A landscape with many valleys, sampled at points; each row gives a point and its height.
A ball rolls from a point to the lowest of its 2 nearest points, and stops where none of them is lower. Distance is the straight distance between rows; heights are no part of it.
K852 h=95: [ 16  13 -17  51 -30 -26 -12 -30  24 -47  15 -40 -43 -19 -10 -51  -8 -67
  53  36 -23 -45 -25 -28 -19 -15  -7  29  39 -42 -12  -3  64]
K665 h=412: [ 19 -27  -3  -4   9  10  13   2 -30  45 -22  16 -25  24 -31  -4  39  -6
  -4  18  34 -12   5   8  38   0  80 -37  -2  93  -7 -31 -10]
K737 h=470: [-39  25  11 -48  48 -41  73  66  -9  26 -14 -13 -34  -1 -19  30 -10  -7
  16 -38  53 -27 -19 -17  17 -28  30  -1  -2   1  48  32 -11]
K316 h=93: [-38 -55 -25  31  15 -21 -19 -67 -39  30  20  15 -73 -11   7   0   9  19
 -16  -1 -17 -11 -26 -20   3 -12 -16  -9 -18  70 -60 -45  26]
K205 h=375: [  1 -19 -32  13 -28  28 -18 -67  16  25  30   3 -19  65  30  -8  16   7
 -56   2 -22 -32  17 -17  17  91  23 -31  47  -6 -31 -34  31]
K168 h=443: [ 16  -1  21   5  -5  39  32  31 -27 -41  -8 -50  62  -6  17  24 -46  13
 -32   5  32  16 -20 -49 -43  36 -59  48 -56 -10  14  21  32]
K327 h=414: [  4  37   5  32 -43  14 -25 -46  25 -17  48  23   1  59   7  19   9   2
 -26   6  -4 -23  15 -10  14  39  13 -26  57 -18 -29  28 -18]
K926 h=459: [ 17  27 -18   6 -18  57  -8 -15 -11  12  33  40  42  15   9 -40  -9  13
 -12  56 -14 -42 -13 -28 -32  14 -38 -25  24 -65  -5  -9   8]
K393 h=344: [ 35 -27  -2  17  21 -13 -10   3 -40  -5   5 -42 -50 -37  -3 -36   6 -16
  28  54 -21  28 -25  22  -8  23 -17 -51 -36  26  31 -39  47]
K415 h=262: [ 62   7  12 -16  24  24  23  15  35 -22 -61 -19  44 -12 -14  31 -19 -14
  28 -47  46  43  70  46 -12 -31  24  48 -64   3  -4  18 -17]
K715 h=341: [ 35  75  26 -13  45 -20  49  70 -14 -24 -56 -32  36   7  28  32 -18 -24
   2 -17   7  -3  -9 -63  58  15   4   7  13   3 -14 -45  15]
K306 h=397: [ 68  58  17 -11   5  31  22   6 -12   6 -51 -15  58   9 -20   4   3 -40
  37  40  31 -39 -14 -14  -1 -14  -4 -25  43   2   5  -1   5]
K262 h=629: [-57  -5   7   6  -3  38  -2  -8  13  27  -3  71 -69  32   0  -8  24  13
  13 -27  28   5  22   3  40 -39  37 -30  50 -32  15  14   8]
K234 h=491: [ 30 -10 -53   1  11 -11  -5  43  22 -18   1   5  80 -17 -28  74  12  -6
 -13 -57  27  32  30  27   3 -65  87  -7 -27  36   4 -23 -11]
K328 h=190: [-49 -20 -18  35 -25 -37  -6 -41  12  19  19  19 -77  75 -24  18  10   0
  23 -39   6   7  -2 -18 -36 -22   9  20  46   1 -58  30  51]
K959 h=427: [-15  50  14  -4   3   4  18  28  17 -21   3 -21 -48  28   8  15  40  10
   6  -2 -17 -11   5  13  69  28   1 -19  75 -53  53  41  13]
K252 h=593: [-19  42  67 -24  21  19  49 -10 -44  18 -44   9 -35  34  13 -27  -3 -22
  31  48  19  34   2  11 -10  15  -6  15 -11  42 -37 -23 -20]
K581 h=711: [ 20 -27   4  16  26  10 -22  -5 -12  30   0  16  44 -16   2  46 -21   9
 -38   4   7 -33   3  18   1 -14  -3  16 -38  39 -54 -20 -55]
K749 h=678: [-14  11   0  32  18 -45 -41  47  13  -7  14  34  23  22 -23  12  19  -8
  26 -35 -19  20  -1  10 -42 -21  25  27  17  -5 -27  -4 -32]
K556 h=298: [-16  68  58 -36  34 -51  41  49 -33   2 -33 -34  15   1  15   9   2 -10
  45  -5  31  33 -10 -66   7  34  -1  12  18 -17  -8 -42 -19]
K842 h=388: [  8 -64 -27  -5 -15  32 -22 -32 -41  19  -7  26 -29  13   7 -19  36  35
 -17  44 -19 -22  13  10  33  64  69 -17  15  74 -12 -57  13]
K546 h=363: [ 38  39  37 -63  25  -3  58  29  54 -11 -12 -60  59  28 -16 -25  19 -36
  15 -18  25  21  35  54  -7  27  20  74 -12 -23  30  49 -30]
K304 h=733: [ 24 -46 -31  26  31 -26 -32  56   4 -12  29  26  47 -38 -15  50 -14  24
 -46 -21 -59   2   9 -18  41   8  37 -21 -12  19  -4 -50 -51]
K369 h=313: [ 45  61  56   5  60 -18  38   8  -7 -14 -24 -23   4  -7  -7  34  38 -31
   8 -38  39   6  19  26  47 -21  26 -12  -1  17  44 -17 -47]
K562 h=602: [ 53  37   9   3  63  24  11  42  -9 -11 -22 -70  25 -26  17  19 -31  -7
  -3  58   8  14  12   4 -15  47 -32  19 -61  14  30 -33  25]
K260 h=554: [ 49  22  28 -32  49  46  20 -31 -54  11 -46  12  42   8  37   2 -34 -10
 -37  65 -15 -11  -8  -1  34  48 -25  35   2  37 -57 -28  13]
K71 h=191: [-64  57  36  -1 -43 -25 -27  54   3 -24 -20 -67   2  17   7  -7  48  -9
  48  23  10  -5 -13 -47  -2  -8 -30   1  44 -75  37  14   4]
K283 h=435: [-78 -52 -52 -15 -32  13 -68  30  -6  34  -8  83 -22 -14   3   4  27  13
 -22   1 -37  38  38   2  53   5  59  -7  16  16  39 -54  16]
K577 h=580: [-23  33  66  -1  17 -24  37 -22 -53  25 -14  -1 -48  70   6 -15  11   4
  24  43  -2   6 -51  -4 -19   8   5 -47   6  38 -34  16 -31]
K765 h=150: [ 26 -27  20 -20 -26 -18  22   8  -3 -44 -11 -10 -32  -2 -23 -30   1   1
 -10  29 -60  39 -31 -38  17  -3  25 -64   6  19  41  -4  -3]
K394 h=452: [  4 -22  -1 -33  25 -18  68  43   4  23 -35  -1   5   4  -9  25 -38   2
   9  -7  47 -15 -30 -15 -20 -41  28 -31  -9  36  -2  20   2]
K597 h=385: [ 33  13  20 -16 -28 -13  13  18  42 -36   9 -11 -19  20 -18  -4   9   9
   0  -8 -16 -11  44  -2  35  46  42 -10  27  -8  42  52 -37]
K147 h=294: [-13 -29 -37  29 -54 -35 -12   1  41  -5   8  25 -23  32  -8  -8  24  -5
   7 -57  -1 -26  26  -5  51  18  87  30  63  -6  -5  10  11]
K206 h=533: [-70 -60  -7 -41 -28  25  45 -39  -4  37  19  44  -3  29   4  15  17  51
 -46 -34  13 -20 -34 -24 -40  61 -36 -58  -4 -31  -5  20  11]
K704 h=522: [-71 -58 -23  30 -52  -3 -16 -69  -9 -20  30 -11 -38 -25  -2 -52 -35  -1
  17  -8   0 -10 -11 -33 -69   7 -51   7 -21 -70  -9  26  27]
K220 h=285: [-22  18 -10  -7 -22  10 -17 -82   2 -20  15 -12 -73  24  11 -29   9  11
   7  67 -21  17  15 -50   7  51   1 -16  33 -21   9 -48  62]
K877 h=689: [-10  -7  -5  17 -10  15 -47  26   6  -6  20  66  26  10  -2  12  -4  30
   5 -12  -3  27  30   1 -70  14 -17  30   2 -47 -22 -15 -27]
K828 h=549: [-100   17   17  -42  -23   41   31   -7   -8   38    3   -6  -25   65
   21    3   -1   62  -33    7    9   16  -28  -12  -51   34  -47  -43
   -4  -39   10   64   12]
K660 h=215: [ 57  35  -1  25 -11  12 -37   1  32  21  36 -43  -3  -3 -29 -36   8 -31
  23  45  13 -45 -15  24  -5  40   6  26  31 -25   0 -15  13]
K52 h=253: [-15  30  49  22 -26  -8   1  17  14  -7 -24 -81   6  14   0 -47  40 -33
  52  55 -40  -3 -21 -21  -7  36 -21  23  16 -34  31   9 -22]
K497 h=200: [-11 -41  32 -38 -29  40 -51 -14  -7  16  37  -4  -2   1  -1 -26 -19  33
 -18 -19  12   3 -10  20 -59  30 -71   7 -33  21   8  51 -36]
K999 h=700: [-30 -53 -21  21  -3  10 -38 -10   0  26 -10  32 -10  16  30   8   9  43
 -24   1 -19 -10  11  -1  -9   5  -6  35  -3  -6 -51  -3 -17]
K783 h=243: [ 38   6  25  12  51  14   8  34  11 -44 -46 -14  29 -26  -8  -1 -11 -24
  20   9 -37  25   5  24   6 -76  -6   1 -46   3   9  -8 -23]
K821 h=217: [ 15  -5  10 -34   7 -18  15  -9  -6 -22  -9 -12 -36   4  10 -48  43 -27
  22  43 -37  39 -49  39  -7 -40 -14  21   2   8 -26  24  72]
K574 h=510: [  6  57   5 -42  46 -28  46   7 -10  -5 -27 -12  11 -22   9   1  -3 -40
  17   1  -5  27 -44 -10  49 -59 -13 -16 -19  62 -38 -26   3]
K485 h=493: [-16 -39  11   8   1   0   0  44 -12 -19   2 -20  20 -30  -8 -24 -27  14
  20   8 -23   6 -19   2 -66 -20 -44  26 -61 -43  62  35  10]
K131 h=508: [ 23 -64 -25  28  -5  17 -32  42 -21  -2  30  12  18 -71 -11  -3 -27  30
  -1   0  -4 -29  10  32 -48  -2 -15  34 -59 -23  32  12  -5]
K617 h=760: [ -1 -82 -29  -9  -3  -5  -6 -10 -55  21  -2  60  25  17   4   9   2  25
 -26  -8 -40 -42 -86  16   0  19 -35 -15  12  36 -58 -16 -17]
K387 h=743: [ -2  -8 -20 -11   2   1 -25  36  11   0   2  49  52 -17  13  16 -56  30
 -29 -11 -45  10  -2 -37  19  27  -9 -47 -14   9 -37 -23 -36]
K96 h=501: [-39 -20   3   8 -70  37   1 -11 -25 -15  38  12  35  22  -3 -25 -15  11
  -2  13  16  -4  -6 -18 -93  42 -46 -48  -8 -59  30  57  12]
K908 h=641: [ 17  61  45  -2  22  41  10  10  -3 -50  17 -63  20 -27  38  30  -4  19
 -43  38  31 -17  55 -33   4  29 -17  50 -41 -47  53   6 -46]
K536 h=507: [-82 -11 -20  51 -44  22   3 -41   2 -12  36 -24 -41  38   3 -23 -20  -5
   6   8   4 -51   6 -38 -72  -9 -17  35   4 -87  22  44  33]
K554 h=432: [ 26  24  18  18  52 -10  46 -21  10  -6 -20 -34  20 -39  17  14 -31 -39
 -16  35  42 -10  33  31 -17 -24 -31  58 -96  28 -16  27 -21]
K671 h=251: [-15  74  39  -6  16 -43  17  80  -9 -37 -13 -43  11   3 -16   8  34   4
  51 -12  26  16 -12 -34 -24  14  10  33  21 -54  45  -6 -17]
K422 h=658: [-49  -7  -7  85  10 -64  -2   5  13  23 -13  -5 -64   2   7 -20   2 -53
  56 -86 -23 -35   4 -21  26 -18  64  24  29  -6 -34 -31  -3]
K726 h=409: [ 45  25  14 -67 -27  12  44  20  39 -61 -23 -61  54  -9 -13 -33  11 -21
  28  -2  12  23  29  12 -26  -1  15  13 -13 -16  46  55 -16]
K626 h=270: [ 18  55   4 -27  12  13  16  24  13  -5   2 -51 -14 -18  13 -49  19  -6
  24  39 -26 -27 -23 -14  19  27   8   8  18 -15  11  -7 -19]
K347 h=535: [-36 -75 -28  45 -41  12 -39 -84   6  -6   4  22 -51   1  24 -55 -40   7
  14 -12 -54   7  13  -6 -37  21 -33  12  -4 -29 -28 -17  18]
K510 h=376: [  1  37  -5  21   2 -17 -39  38  29  37   7  44  -6  19  -2  28  25 -30
  -7 -45 -43 -18  22 -13  74  12  52  -1  40   4  16 -28 -39]
K652 h=239: [-32  23 -11   5 -28 -63  -9 -26  45   0  17 -22 -37  42 -13  -7  -7 -31
  22 -59   8   9   8 -45  25  -7  33  24  75   0 -29  29  51]
K36 h=465: [ 36  92  56   3  12  25  24 -18   0  -8 -35 -39  64  -5  53  19 -60 -33
 -32  19  55  -6  17  21  12 -19 -74  57 -65  28  -1  48  -7]
K566 h=352: [ 22 -32 -40 -28 -22  17  -3 -27  -5  36  12  35  25  14   4  -1  19  22
 -41  43  -2  -6  16  23  29  83  37  10  50  67 -34 -16 -35]
K664 h=154: [-76 -30   0  38   2 -10  18 -51 -28   4 -19  34 -95  65 -15  -4 -12  38
   6   9  -6 -10 -24 -14 -53  20   2   6  -2 -43 -31  10  34]
K943 h=488: [ -3  74  44 -36  -1 -38   0  -9  -2   1  18  14   1  -2 -11  11  22   0
 -30   3  -4  37 -47 -20  35 -29 -42 -44   1  44 -16   7   4]
K470 h=317: [-27  -1  32  -2  -3 -16 -15 -39 -52 -25  19 -29 -84  12  -4 -25 -10  -8
  19  54 -18  54  -8 -32 -19  43   8 -26  -9  28  12 -40  66]
K864 h=433: [ 26  -3 -14  -7  56  -9  51  15  -7  50 -37 -16   2  10 -16  15  -2 -34
  32  -4  57 -16   8  39  28 -37  36 -14 -38  66 -12  -7 -27]
K51 h=42: [-19 -25  13  47 -19   2 -47 -66 -24  16  22  33 -19 -20   3   9  18  29
 -25  13   1  32   6  -9  23 -35  17 -46  -7  36  -3 -41   7]
K145 h=449: [-10   2   5 -78 -29  11  28  22  23   2 -35 -13  11  -9  -3 -70 -19  11
  41  27  10  48  17   7 -13  -9 -13  17  11 -13  23  37   6]
K175 h=104: [ -4 -79 -14   8 -29  40 -51 -42 -18  11  -5  40  36 -42   4 -17  -6  38
 -21 -20   7  -1 -12   4 -24  10 -13 -53 -23  22   8 -13 -52]
K432 h=471: [-41 -18   4 -59 -19  12  35 -25 -13   7 -30   2 -41 -12  -7 -79   3  10
  57  62   8  34   3 -12 -58 -21 -22  19  -7 -35  -8   2  14]
K284 h=752: [  6 -53 -25 -24  21  32   0  31 -28  44   9  32  34  32  11   3 -50  22
 -21  15 -49 -29 -27   5  16  46   1 -29  20   7 -26 -13 -20]
K782 h=245: [ 55 -44 -12   1  -9  58 -19 -10  -8   7  18  18 -12  17  17 -18  33  18
 -29  29 -23 -28 -17  61   8  16 -44  26  25  -4  -4  33  48]
K801 h=648: [-68  13 -11  27  29 -67   5 -16   0  17  17   4 -82   6   4 -26 -20 -29
  40 -37 -24 -16 -21 -57  71 -40  32   2   4 -17 -17 -25  37]
K628 h=161: [ 33 -14 -27  26  21 -23  15  10  28   9   6 -46 -28   0 -37 -44   5 -43
  44  12 -15   0 -23  16 -11  32  32  38  20 -27 -11  -9  54]
K179 h=163: [-26 -11  -9  21 -45  -4  -1 -33  -3 -25  -6 -20 -40  15  -3 -47  25 -11
  28  48 -11 -13 -59  -3 -28 -47 -42  24  40 -30   1  41  56]
K980 h=528: [ 18  40  12   9   5 -45 -47 -30  30 -32  31 -27  19 -39 -18  26  16 -27
 -15 -56 -32  46  11  45  37 -72  12 -21 -28  19   2  18 -21]
K344 h=607: [ -6  66  50  21  11  -5   5 -17 -23  25 -18  14 -71  10  -1 -30  47 -32
  53   2  22   4   3   8  -5 -24  -6  18  20  -1 -37 -14  -6]
K883 h=475: [ 30  15   7  31 -51  -8 -32  -1  30 -49  25  -7 -22 -18 -24  -1  12  15
  -6   7  -1  12   8  -8 -18 -27 -18  29  23 -31 -14  17   5]
K616 h=550: [ 48  -3   6 -16  40 -39   4  -4   4 -42  28 -25  50 -42  -9  45  -4   1
 -60 -50 -20  21 -17  59  -7 -43 -16 -16 -49  35  19  28 -25]
K391 h=124: [-48 -59   5  45  -4  -9   3 -59 -65   2   9  36 -66  14   9  -6 -18  22
 -10   4 -40 -30 -53 -16 -43  20 -24  -4 -36   7 -68  -9   3]
K126 h=357: [ 29  60  22 -28  28  -3  53  -2  18 -19 -14 -95  59  -9   9  68 -51 -60
 -15 -27  76  19  -9  33  18   6   0  35 -94   3   6  34   1]
K946 h=527: [ 27 -30   3  13 -12   7 -12   4  -4 -14  27  -4 -15 -32 -19  23   7  54
 -39   7  15  -4  48   6 -38  32  21  20 -36  -7  26  16 -47]
K944 h=451: [-46 -43 -59  -3  -5 -17 -48  41  -4  42 -53  64 -23  -6 -16  -3  49 -23
   5 -18 -35 -24   9  16  73 -29  82  22  29  28  35 -32  13]
K788 h=587: [ 63  -2  10   2  47  30  10  50 -39  10 -38 -20  40  -5  15  10 -51 -61
  31  32 -23  35  -9  17  -2  37  -2  -9 -34  32 -12 -36  22]
K849 h=532: [ 22  29  30 -37  28  25  48 -11  -2  16 -30  -2  54   9  36   7 -38 -35
 -33  28  -2   9 -30  -4  20 -31 -48  20 -17  50 -69 -15  -5]
K621 h=534: [ -6  -1  -7 -16 -22 -19 -32  40  -3 -12  42  -1   4 -12 -21  31 -28  14
  -7 -53  -9   5   9  30 -22 -46  24 -34  -4  -5  12  66 -30]
K398 h=165: [ -8  40   6 -17   4  20 -26  15  14  58  -2  25 -12 -27   4  25   6  17
 -22 -25  60   5  67  22  34 -53   9 -12  -5  48  16  -4 -31]
K580 h=373: [ 40  -7 -10  21  15 -35  -2  -9   0 -20  73 -66 -19 -47 -47  18   4   2
   3  21  -1  24 -10  29 -23  25   2  -9 -36  20  37 -15  14]
K41 h=570: [ 18 -33 -18 -20  57   3  22  34   6  11   4 -36  30 -19  28  40 -27  27
 -50 -20 -31   5 -22  25  17  -7 -49   6 -37  16   5  14   2]
K963 h=405: [ 16  26  19  29 -16 -45   3 -12  12 -28  36 -52 -58 -17 -32  33  21  -3
   6   9  48   5 -18  -4  -5   7  42 -30  -1   5  46   8   2]
K228 h=244: [-12 -79 -31   1 -37  22 -36 -72 -23 -30  32  14 -61  12   9 -36  20  13
 -13  30  -4   8   1 -17  15  29   3 -24  42  16  -1 -39  78]
K494 h=479: [-39   9   2  11 -53  48  -9   0  -9   2  15  -4  26   2  23 -31 -12  -7
  12  40 -26 -36 -54 -37 -17   2 -60 -51  -5 -74  43   6   2]
K773 h=571: [ 44   2 -10 -14  36  32 -29  11 -45 -10 -43  39  45  12  26   9 -25  -9
   1  22 -26  10  19  16 -11  32 -40  10  -2  21 -60 -44   4]
K62 h=307: [ 56   8 -18 -38   1 -12  29  28  76 -11  20 -40  61  19 -47  -9  34   5
   1 -23 -26 -12  17  56 -10   5  15  56  -5  -5 -18  58 -41]
K871 h=216: [ 14  32  19 -17  39  18  15  50   4  20 -50  19   8  -8  17  23 -45   0
   3 -37  54  26  55  15  31 -27 -11  38  -5   2  -2  24 -17]
K319 h=492: [-28  38  -8 -15  24 -45  28  32   5  23  38  12 -45  -5 -23  25   8  49
  16  -4  56 -23  -8 -15 -19  20   7  33   4 -29  30   9 -22]
K967 h=342: [ -6  32  13  20 -31 -31   4  -4  52 -12   7  38 -25  11  -3  -6  31   8
  -8 -59 -27 -21  14 -32  76   2  37   8  63  -7   5  44 -56]
K441 h=187: [ 38  26 -15   9   2 -33   9   6  59  38   8 -22  35  18 -33 -19  35 -46
  45 -65  25  10  -8  37   1 -20  43  21  35  18 -12 -11 -50]
K825 h=722: [ 21  -6 -17  53   5 -21 -59  11  -6 -17 -22  26  31  -3  -1  40  23  -2
 -55  -7 -22 -12  -6  12  22 -14  47  -7 -14  57 -24 -63 -63]
K476 h=511: [-53 -13  13  -5  41   1  49  33 -26 -11  17   0 -53 -29   0  36  -6  55
 -18  30  19 -34   2 -25 -14 -14 -17  17  -8 -25  14  18  10]
K841 h=489: [-38 -40 -14 -33 -28  57  -2 -22 -14  34  -2  39  -8  -6  22 -54 -12  35
  15  49   8  34   5  -2 -57  -7 -58  -4 -17 -24  -1 -21  24]
K88 h=380: [ 28  53  27  13  43 -14  14  28 -18 -21 -25  17  35 -17 -13  80 -49 -12
 -12 -11  63  27  20 -52  27   9  24 -13  -8  17 -17 -48  14]
K555 h=218: [  6  60  -7 -40  13 -10  -8  20  24  50  23 -10   0 -17   1   7  33  -3
  -8 -39  38 -14  23  65  39 -23  25  11  27   6  32  40 -15]
K553 h=564: [-75  38  39  -8 -12  -8  19 -10 -11  12   3 -42 -48  55  24   6  16  24
  -3  33  -9  -6 -61 -25 -33  21 -31 -21  21 -21 -21  16  17]
K615 h=275: [  0 -54 -17  -5  22 -17 -10  23  17 -44 -21  25   4 -29  -1 -12  -7   4
   4 -15 -48  44   0   2 -14 -38 -17   8 -38  13   1 -23  -7]
K55 h=413: [ 24   1  15  -3  18  24  42  35 -30 -29 -28  11  40 -26  16  32 -53  12
 -11   9  40  40 -19 -75 -17  12 -23  22 -16   2 -39 -21  37]
K467 h=503: [ 52  13   4  30  -1 -34 -33 -38  27 -36  15   7  16 -12 -32   9  31   3
 -27   3 -34  24  22  36  27 -45  -5  31   8   5 -30 -15 -33]
K874 h=561: [-15 -76 -19 -37  40  12 -13  41 -26  -5  10  18  23 -27  27  10 -17  31
 -27 -37 -20  -6 -42  12 -27  -4 -88  13 -30  -2  -1  27  43]
K382 h=548: [-35 -91 -11 -53  -5  27   6  -3 -17  18  23  40  23   1  27 -21  -1  53
 -20 -37 -37 -24 -23 -14  -7  48 -72   4 -11 -30   4  46   4]
K152 h=309: [ 36  22   2 -27   9  21  41 -23  54 -37 -33 -49  55 -32  19  47 -47 -40
 -32 -36  61  56  52  37  22 -22  19  42 -84  32   0   4  17]
K3 h=639: [-81 -10 -13 -23   8 -19  13 -24 -23  36  -8  48 -68  36  16 -39  -8 -12
  20  -9 -33  -4  -7 -27  28 -26  14 -25  37 -31 -25   2  48]
K424 h=96: [ 12 -46  30  38 -10 -22  10 -10 -16 -16   6  42 -40   2 -41  28  21  20
 -29  31 -10  28  11 -28  23  18  23 -71  -8  42  28 -32  18]
K591 h=415: [-65 -57 -57  -1 -40 -15 -28  24   9 -23  20  75 -29 -22  -5   0   6  18
  12   2 -14  19  57 -12  18  -4  32 -17  34 -58  64 -29  26]
K917 h=358: [ 73  51  60  -1  25   1  43   7   3 -59 -61 -53  52  18  -2  33 -10 -46
   8   4  37  10 -18  -5  10 -16  -1 -38  -4  20  24  -7 -18]
K445 h=472: [ -3   8  27 -21 -20  12   0  28 -35 -29   1 -55  51 -24 -11  28  -9   9
  -6   9  21  11 -11  -6 -69 -30 -68   5 -44  -8  30  57 -12]
K496 h=199: [ 52 -10  29  -2  -9  64 -16 -17   0 -43 -37  -1  27 -36   7 -11  -9  -3
   7  37   7  18  12   4   7 -59 -27 -59 -21  25  25  10 -21]
K367 h=440: [ -4   6  10   3 -49 -32  42 -27  -4 -32  -1  -3 -37  -2 -32 -14  42   8
  35  11  26  10  -5 -24 -32   5  20   9  38   8   2   9  -5]
K523 h=153: [ -4 -39   1   1 -60  46 -51 -37  14  25  47  10  14 -26  22 -19  -9  37
 -54 -40  17  -4  30  29  -7  25 -23 -39 -21   1   3  32 -35]
K230 h=667: [ -2  -6  10  78  11 -54  -3  30  -3   9 -10  33 -43  33 -22  16  16 -33
  61 -61   2 -34 -29  14   2 -32  26   1  46  -8   0  12 -18]
K639 h=198: [  8 -31 -28   2  -5  11  -4 -45 -22   9   4 -13 -62  25  10  -7  12  24
 -33  33 -15  -8 -45  18  27   3 -36 -26  30  17  20  12  80]
K689 h=201: [-36 -17  26 -20 -29 -19  34   0   7 -19 -34 -34 -62  -3   9 -67  12 -15
  26  27 -77  31 -51  -1  24 -50 -13 -39  11  17  -4  16  25]
K707 h=456: [ -5  69  15 -28  -6  -1 -11 -23   5  -5  43 -21   9 -10  -1  34   6   9
 -43  16  18   3   3   6  23  35 -17 -41  41  21   3   8 -23]
K850 h=468: [-17 -42 -69   4   9 -23 -14  53  14  21 -17  26  37 -26 -33  37  43   3
   5 -35 -12  -6   2  14  51 -62  80  21  -6  42  24 -21  13]
K170 h=305: [ 21 -69 -55  35 -13 -25 -21  18   9   0  -2  23  53 -45 -30  -3  10   7
  19  11 -12   5 -28  14 -28 -53  -8  -6 -27  24 -32 -37   9]
K565 h=619: [-46  15  26 -12   7  -3 -10  13   9  43  -8  58 -67  29  11 -36  29  16
  38 -17  17  20  39  28   5 -13   4  35  27   1 -10   9 -22]
K355 h=620: [ 55  50  16   5  52  26  -1  23  10 -30  18 -52   9 -35 -19  28  14   3
 -22  51  20 -28  31   8   6   1 -10  11 -35 -10  48   4 -18]
K714 h=370: [-34 -50 -81  52 -47  18 -56 -33 -14   8  10  42 -38  13  22  27 -16  18
 -39 -25 -24 -37  23  -6  20  29  -8 -16  37  -3  18 -18  62]
K701 h=519: [-37 -47   2   4 -37  33  15 -57 -11  17  -8  49  -2  44   3 -18   4  43
 -16   2 -15   7  -6  -1 -61  91 -36 -56   7 -72  13  10  -5]
K750 h=343: [-12 -26 -62  36 -14  -5 -47 -46   6  28  36  37 -16  31   5  -1  11   0
  -9   8   6 -66  13 -23  35  30  42 -10  65   1 -11 -49  50]
K922 h=392: [-105  -81  -68   32   -4   -2  -48  -27  -24    2    6   67  -43   18
   20    3  -23    7  -25  -14  -18  -17   26   -8   24  -13   34  -18
   47  -43   33  -47   68]
K75 h=526: [ 38 -56 -30 -35 -17  29  15  -7  -1 -19  -6 -14  32 -56  -7 -74 -20   3
   7  72 -11  14 -26  -6 -32  15 -25 -15 -52   9  12 -43  10]
K427 h=461: [-25  22 -13  23 -33   4  -1 -22  44  -2  10 -15 -53  44  29 -16   5 -19
   5 -15 -34 -43  12 -40  38  14 -20 -29  67 -56  23  65  37]
K333 h=281: [ 40  80  -6  29  33 -36  15  29   7  12   7  -7  50 -32  -4 -14  27 -52
  71 -52  15  23 -22  -4 -11 -31  22 -20   9 -27  23 -90 -12]
K912 h=487: [-48  -1 -29  78 -35  21 -20 -50   4  -8  37  -6 -23  42  27  16 -53 -10
   5 -21 -10 -61  35 -47 -21   8  -1 -33  33 -78   5  54  29]
K486 h=514: [ 18  31 -12 -23  -5 -34 -47  33  20 -19  42 -11  84 -25 -28  54  -8 -14
 -10 -80 -14  33  17  20   1 -40  55 -34  -5  18  -2  21  -4]
K165 h=299: [ 35   3 -21 -50  -7   0  -2   4  32  40  12   9  39  12  -8 -34   2   3
   4  34  12  -3  23  23   6  22  24  53  14  28 -71 -16 -34]
K19 h=399: [  36   72   17   39   46   20    8  -11   26    0    4  -63   86   -5
   -8   37  -37  -38  -14  -18   56  -28   31   41  -17    3    8   58
 -109   11   -6   26  -50]
K673 h=404: [-24  -4 -22  21 -28  -4 -63  20  25  69  -9  39  20  19  17  40  19  14
 -42 -37 -31 -15  16  28  44 -10  46  -7  35  66   0  16 -57]
K656 h=246: [ 60  30 -10 -29  17 -36 -20  -1  48  22  -2  -4  78  19 -20  -7   9 -32
  17 -30  18 -16  25  65   4  11  38  79   8   9 -32 -16 -38]
K233 h=151: [ 32 -35  33  23 -22  57 -22 -33 -32 -15 -37  30  63 -23  23   4 -38  14
  -2   0  26  -1  -5  24 -53 -15 -43 -37 -32  12  -6  11 -22]
K340 h=241: [ 55  43  -7  14  46 -65  12  17   9  18   3 -19   3 -11 -19 -19  65 -64
  37 -60  12  -4 -29  45  12 -22  19  31  31 -11  -9 -62  13]
K481 h=267: [ 33  63  -6 -26  67 -16   1  35  31  14   7 -18  37 -42  -3  42   6   1
  12 -77  16 -10  40  44  44 -36  35   7  -7 -31  41   0 -32]
K425 h=506: [ 14 -54 -16 -47 -38  34  -8 -10  -6  23  -9  30  17 -55  19 -54 -19  26
  -3  34  17  38  45 -12 -32   9 -18  13 -29  28 -30 -44 -21]
K708 h=529: [-24 -10   3 -35   9  54  52  -2  -2  16  10  13 -11 -30  26  14  -4  58
 -29  14  11 -31  35 -22 -15   1 -17   9 -35 -19  28  28 -36]
K819 h=430: [ 55  35  -2 -12 -19  52   9 -14 -17  10  -9  32  64 -17  17  17 -12   0
 -19  42   7 -42 -20 -23   3 -29 -50 -22  34  -5 -24  14  -8]

Where does a ball stop that starts at each point below?
K737 => K441
K131 => K71
K565 => K398
K980 => K639
K425 => K441
K355 => K750
K621 => K750
K284 => K398
K874 => K398

For each start below, name every point that the ball comes to, in order.
K708 => K476 > K319 > K737 > K394 > K864 > K665 > K842 > K566 > K165 > K656 > K441
K262 => K565 > K344 > K252 > K577 > K553 > K828 > K206 > K701 > K96 > K494 > K926 > K819 > K306 > K917 > K369 > K481 > K555 > K398
K41 => K616 > K980 > K467 > K883 > K367 > K963 > K580 > K393 > K470 > K220 > K228 > K639
K946 => K131 > K485 > K445 > K168 > K55 > K88 > K715 > K556 > K671 > K71
